Each row is a point on a tangle of strands that fork and nearly touch. The rows are in no order.
Points whose rows are less than 141 apart are linked; no others are. Some points are linked to none.
J502: [ 33  -8 -21  18 -15  45  -1   6  27 -35  -1  41 -22 -18 -14  10  24  13
  36  21 -13 -34  10 -65   2 -21 -26   6  -2  51  -2 -19   2  33   5  -5]
J432: [-35  -8   3  43  -2  49 -33 -69   8  12 -18  -1  -1   0  -6  38  42  19
  17  -3 -30  13  35 -36 -37  -8   1 -41   8  44 -12  24   1  25  16 -37]
J530: [-21 -23 -49   2   3 -15 -39 -15  31   6 -39 -33 -75   7  25 -30  -9  26
   9 -33 -39  -8 -30  16  -5  -6 -20  23  -9 -27 -15  21  34  20  -7  25]
J234: [ -2 -30   4  28  28 -39  -5  19 -20 -10 -48  -1 -35  52 -33 -14  31  20
  37 -14  -5 -51  25 -22 -23 -35 -24  -9 -29 -33  42   0  15  -6  39  10]
J736: [  7 -17 -33  18 -35 -13 -18  39   0 -39  -7  -5 -49 -25  -3 -30 -12  -1
  19  21  27 -24   2   7  29  10 -15  68  -2 -38  33  12   6   3  -3  20]
J824: [-35   2  -5   9  -6  27 -51 -10  25   8  -6  15  -2 -46  20 -14   3  58
 -16 -33 -27  60  36  24 -23  19  30  34  26  16 -30  18  22  11  44   8]
J835: [ 23   7  20 -49 -17  -7  22  10 -22  28  30   3 -12   2  17 -29  -1  28
 -35   0   5   3 -37 -12 -33  -4  20 -27   9  -8  11  34  -3 -38 -21  32]
J951: [ 28   3 -12  18  -4  28 -43   8  27  -9 -11  26   3  23   2 -12  23  28
  28   6 -32 -28  21   2 -16 -16 -35  13 -11  34  -3 -43  -4  53  18 -15]
J53: [-49 -11   0 -20  21 -10  16 -19  16  20  11  17  -1 -33 -20  22 -45  40
 -27 -21   4  49   8  -5  -4  19  45   9   3   3  29  58   6  12  10  38]
J555: [ 55   4   3  34  -8 -13 -20  23 -58  -8   5 -18  -5  28   1  33  28 -43
  39  17  -5 -67 -15  10  31 -16 -31   1  -9 -34 -25 -52  13 -20 -21 -35]
J749: [ 77  -1   5   9 -14  12 -36  28 -39   3  17  11  -7  27 -22  28  18 -17
  16  24 -39 -26  11  -9  27 -21  11  17 -21 -23 -40 -59  12 -24  12 -35]
J644: [ 12   3  22  40  20  -4  15   2  25  18 -15  -5  -2 -41  19 -13 -37 -46
  16  38  40  26 -15 -12  54  23   5  10  -4 -55 -25  19  12 -40 -11 -53]
J73: [-10  26   8  34  28 -57 -38   3  21  -9 -22   6  52  51  -5  55  24 -42
  21 -10   3  -5 -35  32 -34  23 -58 -34  14 -15  -4 -22 -20 -20 -15  15]
J805: [ 19  -3  28  -3 -18 -34  10   0 -50  21   5   9 -14 -25  11 -10  -2  -9
  29  19  31 -18 -74   9  21  -1  -2 -45  13 -38  -4   8  26  -6 -45 -31]
J643: [ -6   8 -26   0 -37 -14 -11  20 -36  18  37  20 -20 -56   5  11   5  44
  44  14  13 -18   2  32  40   2 -19  23  44   9   1   4  23  57 -13 -20]
J626: [-53 -18  -1   6  22  23  50 -20 -28 -44 -13 -51 -23  15 -11 -10 -18 -14
 -15 -11  17  -1  26 -26   5 -24   7  12 -28  34  15  -3   9  29  23  16]
J580: [ 31 -30  35  -1  14  35 -62 -26   0  12 -47   4  -1   9  13   7   0  15
 -10 -28 -34  31  22  19 -18  19  52   0 -45 -31 -45 -21   7 -39  46 -35]
J731: [  4   8  11  24   8  40 -62 -45  -8  51  22  21   4  -8  -4  40   7  46
  35   2 -33  -2  47   0 -13 -13   2 -19  12  26 -16  15   2  48  28 -40]
J698: [ 49  21  17  -7  -6  12  50  35 -11 -24  23  20  14  12 -59  -2  -1 -52
  -5  34  -2   2   3 -30  32   0   4 -17  -9 -13  -9 -15  12 -14   4 -20]
J474: [  4 -12  48  17  24  -1  -2 -37  56  23 -13  46  44   9 -27  20  -8 -23
  11  32  -1  15 -41 -26 -35  38  -3 -58  -3  -6  42  37 -33 -19   9  11]
J863: [ -2  13  23   6  40 -10  22   0   4   6  -2 -20   4  19 -51   1 -27 -49
 -31 -15   3  58  20 -15   1   0  48 -38 -11 -34 -37  15  32 -40  15 -22]
J138: [  9  35  -2  -8  -2  -9   6  -1  17  11  21   5  54  15  -9  -5 -25 -44
 -13  11  -8  20  28  54  38  29  -6 -15 -14   6 -16 -24 -17  31   4 -32]
J170: [-22  30  29  28  35 -37   7  -7  51  13  12  15  50 -35  12  37   6 -28
  13   5  38   8   9  26  -2  33 -23  14  18  -9  27  33 -50 -54  -3  14]
J490: [ -1   0  13 -31  -8  38 -35 -13 -23  -2   9   7  14  23 -37  15  28  12
 -21 -23 -39  36  -3  -5 -22  -2  36 -54   1  24 -50 -45   7  10  -9 -25]
J500: [  5  28 -40  13 -39  21  -4   1 -17  27  33  -6 -18 -68  49  12  12  37
  33  14  12 -32  15  -2  26  -8  -7   6  48  24 -31  24  21  18 -11 -23]
J788: [  1  13 -20 -12 -21   6 -25 -46  11  45  -2 -43  20  50  27 -15  12   4
 -34   2 -17   8   2  -2 -47 -33   8 -48 -31  39  12  16 -40  15   6  16]
J321: [ -8 -11 -31  25 -38 -13 -30  15 -16 -12  -3   4 -39 -44  16  -1  26   9
  62  25  33 -55 -23  13  30  -2 -42  33  16 -14  30  -3  13  33 -30 -10]
J457: [ 22   8   8 -37 -32   0   5  -3 -30   9  18   2  31   3  16  21  -5 -13
 -21   0 -11   2 -67  21  19  20   7 -33  10  19 -19 -51 -20   6 -66 -41]
J717: [  7 -19   7   2   2  22 -34 -12   9  32 -11  23 -29 -23   9   4   9  66
   6 -14 -27   3  35 -10 -14  -8  20  32  -1  16   0  30  15  10  39   5]
J915: [ 31 -29   9  13 -26  25  -6  20 -18 -61 -19   5  -8   0   6   0  15 -24
  -2  15  18  -7 -42 -25   3  -1  -6  22   3 -16   5 -49  -5 -34 -28 -29]
J299: [ 53 -20  15  -8  -7  24 -41   8 -15   2  -8   7   3   0   4  37  16  18
 -17 -16 -23   9   7  21   8   0  39  47 -11 -11 -39 -52   6 -29  14 -25]
J671: [-14  18  -9  26  -3 -32 -48  -4  12  19  -4   7   9  11  21   6  13  29
  31 -17 -10 -16  28  44 -48  -5 -46   5  17   5  13 -18  -6  45  24   3]
J787: [ 21  31 -25  -8  15 -57   0  18  53  28  19  -9   8  -5   1  42 -19 -18
   9  -4  11  -5 -24 -32  28 -26  -4   5 -10   5 -13  10 -10 -38 -36  -1]
J725: [-11 -30  18  14  -9  20 -27 -34 -64  -3 -24 -16 -10   1  10 -42  14  -5
   2  -8  -7  -1  28  50 -13  10  16 -22 -23   0   4 -12  22  57  14 -33]
J837: [-20 -15  26  26  15  -1 -13 -30 -58   6 -47  -9 -35  12  -1 -23  24   3
  23  -8   2   7  11  14 -42 -10   7 -54  -9 -12  -2  16  36  20  22 -19]
J12: [-35  -1 -43 -29  -3  -3 -15 -12  11   0   1  -9  -4 -11  -8  23 -24  12
  -9 -46  -8  49 -36  -3  36 -16  32  -5   4  13 -52 -21  25  46 -40 -43]
J284: [ 55   0   1   9   4  -4 -17  20  36  16 -27   6   2  32  28 -46 -19 -19
 -11  13 -12  10 -18  11  -1  10   8   8 -35 -31 -13 -18  -4 -30  11  13]
J891: [ -9 -20 -25  14   0 -29 -18  28 -31  -5 -40 -19 -68  27 -28   5  18   6
  36 -23  -3 -39  24 -12  17 -51   2  27 -27 -38   9 -20  37   1  14  17]
J992: [ 26  34  -3  18  32 -11  24  37  37  30  16   3 -22  15 -26 -58 -23 -42
  13  53  16  18  59  -5  19 -16  16   2   0 -47  -5  25  24 -27  43  10]
J438: [ 23  40  37   7 -14  13   4  18 -26  12  49  44  43 -19 -28  16  14   6
  27  49  -2   2 -19  22   3  43 -32 -66  64 -10 -45  21  13  10   7 -27]
J405: [ 29 -27  24   0 -16  41  18  26 -39 -78 -12   2  19  13  -8 -30   7 -40
 -42  12  13  13  13  10  10  28   7  28 -20 -15   9 -59 -15 -22  15 -12]
J407: [ 61   1  29 -29 -25  30  23  19 -31   7  24   4 -15 -13  42 -66   7  17
 -39  43   9  -4 -25 -19 -10   1  14  13  14  -5   2  11  -8 -57  -3  29]
J888: [ 12  28   2  -3 -11 -20 -12  30 -27  31  12 -36 -14 -12  34 -50  13   0
 -10 -11  14  24  46  67   7   2   0  23  15 -41 -42  -4  19 -28  28  -6]
J652: [  7  20  -4 -20 -16 -21 -31  -9  16  28   6  -1  30  47  21 -30  21   9
 -10   5 -12  -8  -7  29 -63 -12 -26 -43  13  26   4 -15 -41  13   7  19]
J454: [ 30  14 -20 -14 -16 -12 -10  28  -2  11  -6 -37 -42   3  33 -77  -3 -12
 -18   6 -12  16  -7  42  -1   9 -13  13  -8 -50 -37   4  14 -31   9  27]
J614: [ -9 -16  21  -8 -15 -11  -3  12 -63 -23  17  11 -10 -25 -38  40   6 -19
  19 -12   8   1  13  16  67  17  23  42  -3 -35  23 -30   7  12 -13 -39]
J848: [ 37  28  57  12  -1  15 -29  -2 -34   8  34  33  52  16  -6  20  18   4
  28  32  -1 -39 -20  30 -25  35 -47 -38  37   0 -18   6  -2 -15  -8 -11]
J10: [ 11  17   8  42  28 -40   1   2  10   3  -4 -12  34  26 -13  60   0 -58
  43   9   2 -48  29  17  39   5 -49  11 -25 -22  21 -10 -27 -15   6  -6]
J605: [-26 -13 -48 -37 -11  -1 -18  -4  12 -14 -24 -25 -51   6  26 -31  15  59
 -15 -35 -24   6 -47  17 -17  -8 -18  10  23  12 -31   0  16  15 -30  43]
J646: [ 26  42 -10 -27   9 -25 -16   1  34  37  39  13  37   3 -24  63  -4  27
  -6   7  -6   2 -24 -20  -5 -17 -17 -40  20  25 -14   4 -30 -18 -24  10]
J640: [ -5  41  -4   2  21   7   0   5  75  13  40  42  48 -30 -33  61   3  -7
 -18 -11 -19  62  22 -18   3  32  15   2  29  13 -25  15 -26 -18  16  -7]
J962: [ 34  -3 -20 -45 -18 -24 -43  32  14  51   5  -8 -22  38  26 -14  -8  60
 -16 -26 -39 -17  12  25 -16 -17  -6  41 -14 -15  -7 -10 -14 -11  15  40]
J389: [-11 -41  11 -39  -3  26 -16 -32 -32  27  -7  -3  -8  -3  31 -17 -66   8
 -11  -8  -7   9 -62  10  18   4  45  -9 -26 -19   7   1  13  30 -40 -25]
J150: [  4   0   6   8  12  -7 -11 -18  82  24  -9  58  33 -17   0 -12 -23  -9
  13  42   1  -4 -49   5 -36  35  -9 -40   4  14  49  27 -27  22  -8  28]
J15: [ 15  -8  36  50  22 -25   2  -5 -20 -17 -13 -12  15  35   8  56  48 -30
  34  -9  -4 -56  62  10 -10  -7 -35  25  -9  -6  28 -11 -35 -47  19 -19]
J797: [-22 -13  19 -10  14 -20  12  27 -53  -6   0  23 -12 -11 -46 -14 -14   5
   5   0   8  17  19  37  21  17  24   7  -7 -39  27  -8  34  35  25   5]
J477: [  8  -5  -3 -22  -9  27   3  -3  20  20  23   9 -31 -42  44 -13  -8  54
 -22  -7  -6   0  15 -12  12   7  15  53  15   7  13  46  -4 -29  12  36]
J141: [-19 -27 -37  -5 -31  20  34  26 -29 -46  12 -38 -51 -37  -7 -35 -38   7
   6  32  40 -31 -17 -38  32  -1 -20  32   6 -30  46  45  12   3 -21  13]
J184: [ -4 -27  25   9  36  10 -44 -23  16  15 -59  17   7  48 -27  -7 -21  -8
 -11 -16 -30  28  15  20 -14  23  45 -23 -64 -34   3 -14  16  14  55   7]
J238: [ -9   6   3  32 -22  -6  33 -11 -27 -29   4 -25  17 -23  36 -15  20 -61
  19  18  36 -46  14  29  25   8 -45   4  -2   7  31  -5 -21  -1 -19 -36]
J122: [-33  29 -17 -11   1 -13  25   6  11 -15   9 -16  26 -21  19 -14  17 -17
 -50 -36  16  48  36  25 -16  14   3  30  20  28 -18   6 -13 -32   1   8]
J892: [-33  47 -20  26   1  15  23 -32  45  19   1  17  62 -62  24  42 -18 -19
  -9  25  28  16  -6  -8  33  46 -15 -29  48  12 -35  14 -23  19 -34 -34]
J179: [ 35  11  -1 -24 -19  36 -23 -14  -5   7  17  13  24  15  12  44  21   5
 -12  -7 -36   9 -41 -16  -6  -8  11 -26   8  48 -58 -53 -27  -5 -41 -37]
J436: [-14   2  53  20   8 -22   0 -15 -37  12  18  37  -9 -19 -28  74  42  13
  34 -17  -5 -12 -33 -16 -19   4   2 -25  47  -6 -16  25  14 -30 -13 -26]
J275: [ 56   5 -11   4  -3 -12 -12  10  37  16 -13 -17   3  12  33  24 -33 -32
  -3  -3  -5  10 -49 -21  25 -16  10  17 -26 -25 -38 -25  -1 -46 -37 -28]
J66: [  0  11 -44 -10   0 -12   6  -5  25  23  21 -27 -11  -6   7  31 -14   1
   6 -18 -14 -14  25 -20  28 -34   5  29 -24  26  -7  14  -7   7 -18 -15]
J355: [ 22  -4  61  20 -13  36  -2 -12 -39 -19   9  17  31   6  27  11  62   5
  12  23   0 -37  23  28 -37  28 -46  -8  32  25   8 -14 -25 -30  20 -29]
J606: [ 21  13  18  29  13  20   7  17  31  10  25  57  -5 -19 -10 -31  20  34
  28  42  -5  -8  44 -44 -44   0 -25 -21  61  -3  -7  27  15  11  53   5]
J381: [-10 -16  20  20  21  15  27  -2  19 -20 -17  -6  -7 -21  -7  -4 -43 -30
 -12  10  17  42 -33 -39  20   3  18  -6  -6 -33 -27  18  41 -21  -5 -27]
J781: [-16  -3 -15 -19   4  45  45 -11  48 -41  -8 -21   8   3  25 -39 -18  14
 -64   0   3  18 -19 -22 -34  19   5  10  -4  49 -10   2 -16 -14   7  53]
J631: [  3  18  17  11  -4   7 -46 -41 -21  55  20 -30  17  -7  32  33   3   0
  -3 -20  -3  23  16  18 -11 -11  33 -12   6   7 -38  14 -16 -38   7 -42]
J312: [-19 -10 -19  15   3   9  21 -14  14 -23   2   9 -15 -20 -17  16  37  -8
  47   1   7 -59  19 -52   8 -21 -37  -1  -1  48  28 -11 -16  35 -21   1]
J328: [-21   1 -14  -5  30 -47  39   2   9  -6 -16 -11   8  42 -45  16 -23 -64
   0 -14   0  10  -2 -15  30 -10  -3 -26 -41 -18  20 -11  -4  15 -18  -9]
J790: [ 19   0   1 -28   2 -10  34  42   8 -14  27   2   3  12   1 -49   8  18
 -13  19  10 -41  71  -5 -25 -21 -27  42   2  18  47   6 -19 -21  40  40]
J280: [-38 -38   8  22  37  13  22 -36 -22 -36 -47 -72 -21  40  13   0 -35 -17
 -21 -30   8  20  -3 -29 -17 -24  21  -7 -49 -15 -24  -6  35  -6  16  -3]
J39: [  2  -5 -13 -18  15  14   0 -24   2  40   0 -24   0  20  -3 -22 -73 -14
 -27  -8 -18  36 -16   0  23  -9  43 -24 -43  -4  -7  21   8  25  -7  -6]
J655: [ -8  47 -22  27   3 -28  -7 -17 -29   2  20 -38  35 -22  42  34  21 -16
  23   2  21 -52  21  50   9 -18 -49  16  26  17 -12   3  -6 -16 -24 -28]
J26: [-30 -39  -6   2   0  25  61   5   0 -48  13 -10 -34 -33 -10   1 -24  29
  -5  28  39 -35  12 -48  17   5   2  45   1   3  58  53   8   3  12  59]
J900: [-18 -41 -35 -36  -8  38  -8 -11 -49 -35 -18 -53 -49  18  18 -33   5  48
 -13 -26  -7 -24 -15  13   7 -20  23  38   2  17 -14 -35  28  29 -14  16]
J578: [-21  22  -8  48   6  -6   3 -29  23 -15 -27 -38   3  10  29 -20  39 -29
  11 -12   8   0  29  -4 -52 -20 -27 -31  18  19 -26  19  -6 -23  18 -13]
J761: [  3  12 -24  14  18 -20  37  55  35 -28  -8 -15 -12  33 -28 -83  -9 -37
  -3  23  12   1  43  16 -22 -14 -15  -1  17 -43   7   2  29  -1  57  36]
J330: [-23 -10 -26 -15 -15  27  48  18  26 -71 -10 -33  23 -10   3 -25 -33 -29
 -54   9  23  24 -25 -21  20  14   2  41  -7  15   1 -17  -5  -3 -12  14]
J536: [-49  -8 -32 -18  18 -18   9   5  36 -21 -14  16  -3  27 -24  18  33   7
  21 -32  -5 -23   8 -41 -17 -39 -25  -4  -5  58  29 -17 -29  39 -32  34]
J378: [-31   7 -38  24  -9  11   0 -28  33 -10 -35 -55 -19   1  44 -18  19  -8
 -17 -30  -1  14 -29 -37 -48 -22  -6 -29  21  30 -40  26  15 -20  -9  -5]
J919: [-36 -12 -36 -11  14  -9 -35 -27 -10  34 -20 -37 -47  26  -2 -21 -47  11
   0 -34 -24  18   1  14  19 -19  25 -14 -42 -23 -10  17  47  57  10  14]
J452: [-57  21 -24  -7 -11  21 -19 -26  25  36  18  19  14 -47  -8   9 -11  48
 -23 -21 -12  75  16  -1 -20  12  37 -18  33  14  -9  36  13  25  22  17]
J898: [-17 -29   0   6  28 -29 -32  -6   2  30 -59  -4 -11  54  -9  22 -15  -2
  -1 -41 -36 -12   8  11   1   4  34   1 -59 -29  43 -16 -11   4  21  17]
J879: [ 10   1 -24 -50 -22  25  31  27  20   1  45  27 -17 -37  -1 -42 -26  43
 -22  34  -5 -13  -1 -26  11   9   7  20  27  19  20  39   4  23   7  64]
J384: [ 20  35 -13   4  29 -42  19  27  67  47  33  24  13   1 -36  -4 -32 -23
  24  31  16   9  44  14  28  -5   5  20  -1 -33  14  32  -2 -16  28  15]
J801: [  0  49 -11  -9 -24  20  31  -6  -5  31  32   5  19 -70  51  -7   1   0
  -6  29  31 -13   1   1  17  26  -8 -22  42  17 -24  22 -22 -17 -31 -15]
J277: [ 39   3  14 -27  -6 -33   0  36  -1   5  12   6 -11  20   4 -10  34  35
  -9  -9  -8 -21  38  -8 -40 -29 -21  20  17   3   1  -8 -14 -37  25  14]
J760: [ 44 -27  18 -10  -8 -33 -21  38   6   0 -42  21 -25  21   3 -25   8  16
  10  12   4 -11 -57   0 -17   6  -3  11 -17 -49  10 -13  12 -37  -5  33]
J591: [-16   3  55  41  21  -7 -32 -28  24   6 -15  15  50 -14  18  66  18 -29
   3 -15   2  24  11  45  -1  54   1  34   0 -13   2   9 -40 -60   5 -21]
J103: [-17  -4 -61 -34 -14  -1   1  27  -1  -1  20 -23 -27  -9  -2   2 -31  21
 -12 -40 -12  32  -2  -9  45 -13  28  40  -3  15 -27 -11  22  38 -21   1]
J129: [-36 -30  23  29  37  53  10 -54   6 -35 -40 -10  13  16 -34  17  12   8
 -23 -10 -14  31  38 -22 -39   0  29 -24 -24  32 -14  16   9   2  51 -18]
J239: [-34 -29  22   1  29 -30 -15 -37  13  30 -31   5  -9  26   6  33 -15   2
  11 -28   1 -16 -30 -10 -13   1  19  -8 -45 -10  60  29 -21   1 -20  16]
J440: [-18  -3  -9  50  -2 -25  31  -1 -28 -53 -21 -33 -19 -15  16 -17  46 -57
  22  -2  33 -33  33  -7 -10 -20 -44   3   5   7  18  12  12 -10   7 -19]
J745: [ 54   9  -9 -12 -23  21  35  19   2 -17  35  -7  16  -5  16 -12  16 -23
 -10  30  10 -49  43 -30  14 -19 -13  25 -10  45  27 -19 -43 -33  -2   1]
J367: [ 50  10 -17 -46 -37  41  29  31   3  -6  27  -6  -3  -9  18 -85 -39  -2
 -40  52  15  -2 -29 -12  20  11   5  10  -3   3   3   6  -6  -4 -19  30]
J375: [-12  -1  45  15 -11  -1 -18  -4 -28 -22 -12  19  39  -6  32  23  42  -6
  -7 -13   2   2   7  62 -23  39 -27  12  22   8   6 -32 -36 -27   4 -15]
J634: [ -2 -33 -10 -15  -9  16  27  33  -9 -70 -18 -14 -11  15 -18  -2 -13 -17
 -26   5  26  -5 -57 -47  17 -13  -2  29 -18  -8  23 -36  -3  -3 -38  14]
J546: [-18 -32   4 -15   9  26  15  22  -3 -38   3  -3 -35   9 -50 -29 -45  51
  -4  25  19  23 -42 -26  13   2  18  16 -10   2   2 -25  29  57  16  57]
J537: [-48  -5 -26 -10  -5  21  70  10 -17 -47  29 -18  -5 -36   2  -3   6   9
 -24 -10  28  -9  44 -36  10  -8   6  41  15  50  37  26  -6  13   7  32]
J987: [-43   6  -6 -35  17 -23  36  12  25 -10  20  32  15  17 -55   1  17  13
  -6  -7   5   0  21  -5 -29 -18 -10 -12  24  45  53   4 -21  28   2  46]
J958: [ -5  36  -1 -36 -16  21  53  11 -16  10  46   6  35 -48  28  -8  -3  -1
 -46  -2  19  36  34  11  13  24  26   1  40  31 -26  13 -29 -30  -8  -4]
J690: [-38 -20  41  34  12 -11  -9 -35 -36  -3 -22  27 -26 -12 -38  33  26  12
  44 -15  -3   4 -26 -24 -12  -6  11 -40  11 -10   2  20  26  20 -11 -26]
J873: [ 23   6   1   9   7  45  19  -1  52  -7  24  52  25 -24 -24  45   7   0
  -4   9 -29   2  41 -51   7   9 -10  27   7  45  -7   3 -17   2  20  -9]
J49: [ 32 -34  32  -5   2  -4 -15   8  19 -33 -40  37   1   0  19  16  36  13
  -3  -2   8   0 -73 -24 -28  16  -2  21  -6 -17   5 -30  -4 -55 -21   9]
J870: [-31  -4   4  14   7 -67   8   8  40  -8 -11  25  18 -26   6  47  11 -18
   8 -15  26  -7 -22  12  10  20 -24  48  -5 -17  46   1 -26 -20 -25  21]
J932: [ 37  24  -1   9  31 -52  23  17  24  44  16  -4  24  21   3   8 -31 -58
  16  25  12 -33  60  26  46  -4  -8  21 -50 -38  40   8 -33 -26  22  14]
J206: [-39 -14   3 -13   3  -5   5  -8 -18   3   1  39 -14   3 -33 -35 -30   9
  20   7   1   9 -21  30  14  17   3 -33 -13  -2  42  -1  16  98 -10   8]
J248: [-14  11  25  -2   2  20  28 -48 -31 -10   2 -22  40  19  -2  -4   7 -58
 -22   6   2  22 -14  -6 -25  18  13 -74   3  22 -11  17 -14 -12  -9 -39]
J701: [ 28  19  17  26  -1  18  -5  19  24  16  38  71  15 -38 -34   1  -2  16
  27  49 -17  18 -12 -13   7  32  -9 -35  36 -14 -26  11  25  32  26 -15]
J41: [-38  32 -15 -20 -12 -41   2   7 -18  28  13 -38   4 -19  30 -32  -5  -2
 -32 -41  11  42  64  65  -4  -3  10  10  18  -1  -8  13  -5  -5  11   5]
J830: [-22  -9   4  18 -21  26  -8  -8 -56 -24  -1   5 -11 -22   0 -18  44  -3
  22 -17  -2   3   6  56  -1  21 -13 -10  23  18 -28 -32  26  63  -6 -43]
J549: [ 38  10  14  22  -2 -43   8  35  10  21  10   7 -18 -43 -10  -4 -20 -13
  35  42  42  -2 -35 -15  38  -4  -6  -3  22 -65  -7  38  23 -39 -17  -8]
J163: [-32   6   8  19   3 -49  21  13  -6 -14  21   0   4 -21 -18  70  11 -32
  24 -21   9 -17  31  15  49   4  -9  53 -11 -15  29  -4 -18 -18  -5  -8]
J333: [ 12 -18 -35 -29 -35  45  -1 -18 -38 -14   7 -34 -24 -22  55 -15  23  29
 -15 -25 -12 -24  -6  -5  -5 -24  31  32  26  36 -37 -25  15  14 -22 -20]
J575: [-59 -42 -16 -22   0  10  23  24 -17 -58   3 -27 -20  16 -25   7 -54  25
  -3  -9  38   7 -48 -29  40  -7   4  48 -10 -18  27 -27   2  38 -27  49]
J704: [-21   0 -43 -24 -17  24 -10 -27  17  11 -17 -48 -12 -13  45   1 -40   2
 -28 -37  -8  41 -64 -28  -4 -20  19  -2  18  11 -64   9  21 -14 -49 -26]
J917: [ 48  -7  10 -40  -3  37  36  -3  34 -14  17  11  29  11   9  -8  -4  -4
 -48   3 -23 -11   2 -38 -21   1  22   6 -20  50  14 -21 -40 -29 -17  21]
J423: [ -3  -5  -6  21  22 -46  19  37  23 -15 -44 -22   1  52  -2 -27  22 -33
   2  -8   3 -31  30  -5 -31 -17 -28   1 -22 -30  33   4  -4 -28  33  34]
J968: [  9 -35   3 -12  -6  -6 -23  27 -30   8 -11  34 -62  18 -31  -8   3  62
  39   4  -3 -38 -19 -20  26 -32   3  34 -18 -32  45  -1  29  23  -3  41]
J45: [-16  22 -34  32  -5 -29 -51 -17   0  30  -6 -12  13  -8  39  31  -4   9
  31 -14  -2 -27   8  75  18  -5 -34  30   1  13  14 -11   2  41 -17  -7]
J178: [-51  14 -17 -19 -19   5  -4 -55 -32  24   1 -40  31  27   2 -13  10 -10
 -22 -14  -1  44 -18   0 -25 -28  24 -83  -9  28   8  17 -16  38 -16  -6]
J520: [-35 -11  11 -14  30  29  -9 -10 -16 -33 -22   2  14  40 -46  12  17  20
 -23 -34 -22  56  21   0 -39  -2  18 -32  -9  23 -32 -27  18  16  45   5]
J817: [-12  19 -16 -22  -3  -7  38   2  38  11  15  41  15 -14 -32 -43 -31   1
   9  46   9  -2 -30  -4  -5  22  -1 -60  14  15  33  32  10  62 -10  31]
J778: [ 22  -3 -12 -40 -35 -17   0   3 -21  28   7  -2  -4   7  32 -23 -41   4
   5  11   5   1 -73  30  35  -5  12 -27 -10 -14  -3 -20   4  33 -61 -26]
J46: [ 41  18  46  12  17 -10 -31  -9 -10  30  25  30  12  11 -18  57  25  17
  35  16 -18 -31 -16  -9 -12  -8 -23 -31  17  11  -4   7  -6 -21   4  -2]
J447: [ 27 -11 -11 -62  -2   0  14  17 -16  15  12 -26 -34  54   3 -36 -20  47
 -46 -16 -24 -17 -14 -13  -7 -26  17   9 -26  11   2  -4   0 -18  -5  52]
J354: [ 31 -15  26 -15 -25  20  -2  47 -20 -53 -15  39  16   4 -13 -52  24  19
 -42  12  -6  21  -1  40 -16  33   3  31   1  -8   9 -54 -11   1  19  17]
J965: [ -8 -21  45  -2  24   2  -4 -63  -1  37  -3  20  17  13 -25  23 -23   0
   7   8  -5  -3 -25 -28 -10   2  31 -58 -35   4  53  49 -22  15 -11   0]
J388: [-23   7   9  12  28 -44  17   5 -21 -11 -26 -26   5  43 -46  32   7 -54
 -19 -42  -6  26  16   3  -6  -9  15 -32 -16 -26 -10 -22   6 -29   1 -15]

A fork is a point with three links. Follow the links from the first point to the second and name the forks in between, in order.
J760; J580 | J284 J787 J46 J848 J163
J655; J354 | J787 J284 J915
J405; J46 | J915 J284 J787
J333; J381 | J778
J170; J275 | J848 J46 J787

Follow the links from the first point to the second, and from the first to the third. Name the last point that the two ways share.
J817; J891; J330 | J163
J788; J330; J892 | J284
J951; J436; J454 | J787
J238; J170; J962 | J787
J546; J248; J447 | J634
J452; J549; J330 | J717
